Points, in no order, along strands that fork, close into loops and pass close to each other.
(in the rows, 128 means zero)
Points whose rows are less than 71.8 apart are linked; no others are. Some points are linked to none.
q444: [174  77 136 133 102 159 137 152 107 177 117 103 131 104 179  87 156 146
 126 158]
q366: [129 134 149 125 167 120 118 114  63 135 190 138  74 136 190 120 145 162
 133 104]
q855: [ 98 145 101 123 128  72 139 142 139  95 105 153 120 172 124 186 123 105
 153 121]
q605: [168 151 119  84  91 171 136 138 122 156  49 109 136  71 142 107 110  81
 138 154]
q606: [140 180 132  90 166 101 115 110  66 132 157 152  53 139 178 152 120 136
 143 108]
q258: [ 96 171 109 127 114 101 125 117 177  98 109 149 157 137  64 171  86 117
 108 119]
q247: [173  64 139 129 105 186 139 126 124 164 106  75 139  55 158  71 146 131
 133 136]
q157: [149 110 118 127  96 111 142 165 116 156  99 138 139 148 176 126 151 131
 135 159]
q845: [124 117 129 150 123 182 126 116 162 128 120  91 179  90  86  94 125 141
  92 122]
q635: [ 71  89 113 168 123  71 144 146 147  97 141 142 147 183 125 154 149 120
 147 111]
q476: [160 145 130  86 115 161 121 121  86 126  61 114 103  65 143 120  91  85
 182 151]
q544: [116  55 146 167  89  80 137 164 118 133 127 133 144 157 148 123 156 120
 179 155]
q820: [165 153 142  94 138 186 120 120  92 156 121 113 103  77 163  94 126 138
 117 128]
q834: [ 71  84 129 159 131  68 163 160 141 121 157 154 119 216 161 157 181 100
 134  94]
q349: [118 116 104 142  86 108 139 159 161 139  91 150 185 141 132 133 136 134
 104 138]
q704: [108  51 116 187  79 103 124 157 151 120  91 135 205 103 103 117 117 121
 147 139]
q90: [148 135 106 111  95 121 142 157 125 154  87 142 146 142 166 134 144 130
 119 154]
q995: [120  44 113 188  68 118 129 159 162 146  90 130 215  89 109  93 129 129
 116 139]
q966: [170 100 140 110 115 196 135 120 112 163 106  88 125  52 164  76 135 121
 130 135]
q466: [100 102 150 143 161 101 115 117  62 102 181 132  77 148 162 137 140 129
 195 112]
q362: [121 161 110 123 128 131 142 135 177 140 135 145 159 164 117 136 153 165
  56 117]
q184: [133 169 133 119 165 142 119  83 166 125 193 132 111 155  85 129 126 159
  64 112]
q754: [176 141 124  87  91 177 143 147 124 173  68 106 139  84 158  99 131 103
 116 152]
q129: [138 142 102 121  91 128 142 161 154 150  87 143 174 142 145 126 142 138
  87 144]
q719: [159 217 126  57 129 154 121 129 127 155 101 149 100 119 134 131 109 116
 103 141]
q458: [146 114 130 133 126 183 129 120 137 137 111  90 152  82 118  95 131 136
 112 133]
q429: [161 212 131  62 122 169 127 138 137 162  91 133 121 103 120 115 110 108
  96 141]
q16: [ 83  69 132 191 136 127 117 112 142  75 143 104 176 117  72 124 113 142
 155 119]
q36: [105  95 132 176 148 163 120 107 151  98 164  94 170 119  84 104 134 168
 104 112]
q411: [123  32 160 185  93  95 128 161 118 128 123 117 156 130 128 107 146 119
 192 154]
q943: [ 88 127 120 137 162  81 140 125 116  96 159 140  92 184 138 172 142 115
 149 107]
q484: [107 131 115 129 153  96 139 135 113 118 153 145  94 176 164 152 152 130
 144 116]
q946: [152 197 144  85 171 124  94  78  91 117 160 145  60 115 114 147  81 122
 136 116]
q823: [123 166 129 122 190  93 124  90 113 112 195 150  52 166 132 164 120 131
 116  88]
q384: [143 181 119  95 129 157 132 133 143 146 120 134 136 130 124 123 132 146
  87 132]
q512: [154 165 143  99 143 197 121 113 132 151 134 106 126  86 114  91 123 137
  85 122]
q972: [113  55 146 164  79  59 148 178 124 145 129 155 138 184 153 128 171 107
 167 149]
q394: [ 89  81 131 149 120  64 158 166 129 138 157 152 113 211 176 146 188 107
 145 111]
q406: [114 182  95 105 105  98 139 147 179 127  95 164 153 159 105 173 121 125
  87 119]
q604: [ 95  69 117 182  98 109 119 140 147 101  94 127 193 105  88 128 109 120
 159 131]
q296: [117 156 126 132 184 100 124  83 140 102 193 140  75 168 101 164 120 135
 104  97]
q144: [142  95 129 137 108 114 139 160 108 153 126 135 127 153 179 123 161 142
 148 154]
q61: [103  70 132 156  85  54 156 179 135 144 136 158 136 200 169 141 182 107
 151 135]
q587: [ 91 142  98 135 111  76 134 143 156  95  99 158 154 161 108 182 111 111
 132 121]
q800: [101 174  99 115 115  88 134 133 170 103  96 160 145 153  92 182 102 116
 112 120]
q874: [131  88 139 147 129 120 131 143  98 138 151 125 121 146 172 114 155 150
 153 143]
q84: [159 119 138 100 116 209 139 112 135 147  96  74 134  39 130  72 126 103
 123 129]
q646: [ 94 123 110 158 107 129 125 130 173 105 104 131 192 116  71 135 101 132
 109 120]
q44: [138  38 148 171 111 132 120 131 114 109  98  87 150  78 117 103 123 111
 195 151]
q551: [110 147 132 133 192  88 118  90  88  96 200 141  46 163 137 162 123 126
 141  88]
q461: [143  57 116 173  60 130 143 165 158 171  86 120 200  97 133  92 143 135
  99 147]
q533: [119 133 126 149 149 158 128 117 163 126 171 113 153 144 108 113 154 180
  63 115]
q357: [116 146 114 107 136  75 126 128  85  96 103 151  78 156 147 181 108  92
 198 136]
q139: [145  68 123 163  83 139 140 158 150 164 100 114 188 114 145  94 153 142
 106 147]
q423: [158 229 134  54 144 142 112 113 120 148 118 153  80 122 124 146  94 117
 110 133]
q323: [158 227 142  60 154 135 101  92 132 140 146 151  72 123  95 145  79 106
 109 132]
q68: [105  93 129 152 126 106 122 134 112  95 123 122 137 139 125 141 125 122
 187 138]
q170: [177  54 139 144  93 165 144 143 125 174 104  85 144  81 162  75 155 134
 129 152]
q583: [153 205 152  78 164 140  95  78 115 128 157 138  68 112  91 141  76 113
 121 125]
q189: [165 153 131  75 109 179 127 125 105 143  63 101 113  51 136 106  97  77
 160 142]
q374: [150 154 135  94 133 149 112 115  84 115  86 121  97  87 140 135  89 104
 183 146]
q415: [100 130  94 147  98  99 147 159 182 130 113 160 183 162 127 144 147 148
  76 117]
q914: [117 123 133 145 148 151 113 100 131  89 137 105 141 112  80 129 103 140
 138 123]
q378: [101 148 112 142 116 123 121 121 171  98 105 134 172 124  63 151  94 130
 111 120]
q17: [ 87  92 130 186 151 129 119 103 145  79 171 100 158 135  74 125 126 158
 129 111]
q639: [109 119 136 131 154  98 118 118  74  98 156 134  80 147 152 150 126 120
 188 123]
q153: [147 212 146  83 139 160 110 105 166 138 133 132 120 109  61 126  80  99
  92 138]
q824: [167 176 127  79 114 179 136 141 130 167  85 122 131  92 137 105 126 111
  96 143]
q986: [ 92  94 124 157 127  83 138 143 126 100 135 136 137 167 132 148 142 121
 167 128]
q760: [124 174 114 107 152 112 128 116 136 113 144 144 102 158 123 161 127 137
 115 120]
q127: [112 125 114 150 131 136 138 137 163 132 146 124 167 155 120 121 162 172
  71 116]
q633: [153 111 126 124 115 190 139 134 141 158 105  92 159  85 133  80 146 138
  92 137]
q213: [142 187 132  89 167 114 106  96  84 122 154 148  59 129 147 153 104 134
 137 111]
q348: [126 143 131 139 133 174 126 119 169 135 141 107 165 119  89 101 133 159
  67 116]
q630: [136 168 111 105 139 128 137 132 135 138 133 143 117 157 147 142 148 152
  95 124]
q694: [ 89 136 125 141 184  77 134 108 106  90 178 143  61 183 130 177 131 103
 151  91]
q343: [170 104 136 118 113 155 132 141  93 170 116 118 118 107 192 100 149 147
 134 155]
q555: [122 155 136 110 174  99 121 111  65 131 182 148  59 151 183 140 137 148
 134  97]
q405: [163 129 129 107 120 147 127 139  88 156 107 128 108 114 187 116 136 133
 144 151]
q496: [127  18 154 194  83 102 128 159 129 126 111 113 175 107 113 100 136 116
 185 156]
q617: [128 176 123 110 150 129 118 102 142 112 138 135 111 142  97 152 112 132
 111 123]
q872: [150 180 144  98 139 198 122 110 154 149 135 107 135  84  84  91 111 126
  78 126]
q867: [123  73 138 156 127 132 117 127 104  99 114 103 142 102 120 122 120 127
 187 144]
q346: [112 183  97 111 115 109 142 144 185 139 117 161 154 166 111 155 134 144
  58 111]
q568: [139 148 131 105 144 127 108 111  78 106 117 132  83 113 144 144  99 119
 183 137]
q181: [135 195 134  97 145 144 112 102 153 122 133 135 114 128  78 142  96 122
 100 131]
q105: [113 112 141 144 166 126 123 116  87 116 188 126  93 146 165 121 152 159
 139 113]
q291: [117  97 137 148 146 126 127 132  94 131 174 126 110 150 173 115 162 156
 149 123]
q345: [124 145 128 110 149  94 117 119  71 104 131 144  73 141 158 161 114 113
 189 131]
q780: [142  16 148 181  94 123 124 143 127 125  97  90 167  74 113  94 126 110
 192 153]
q904: [145  97 122 144 102 164 138 149 151 165 105 104 187 106 142  91 152 152
  87 135]
q970: [114 143 111 112 127  74 134 140 110 100 100 152 101 168 148 178 118  95
 178 138]
q600: [ 73  60 128 195 117 100 119 131 149  86 131 121 187 126  81 133 120 135
 160 119]
q71: [158 203 154  78 145 184 109 103 152 144 144 120 113  93  71 103  85 108
  89 136]
q74: [165 159 145  89 139 203 126 117 112 153 127 104 111  68 138  88 122 133
 102 127]
q222: [ 97 107 141 153 178 104 123 105  85  96 204 128  81 157 147 130 145 142
 156  99]
q935: [136 164 131 129 182 120 111  67 152 111 213 138  87 162  79 147 118 148
  79 104]
q785: [105 100 117 163 112 153 126 129 171 119 109 114 200 100  79 109 119 147
  99 119]
q201: [169 146 136  90 126 163 122 126  77 153  99 124  97  85 178 110 117 121
 149 143]
q671: [141 197 138  97 155 143 115  95 173 137 169 140 113 143  72 133 106 136
  66 121]
q557: [ 60  83 122 170 131  64 154 151 154 106 157 146 136 203 137 159 168 108
 134  93]

How many points has the smallest loop of links through each point below? Write none if it is on no loop.
q349: none
q646: 12
q544: 14
q823: none

A fork is a point with three links, a tip a point with one. Leave the first point through the second and follow the links. Name the first fork or tip that comes.
q349; q129: q105
q181; q617: q384
q429; q824: q345
q296; q823: q484
q533; q127: q800
q157; q90: q415
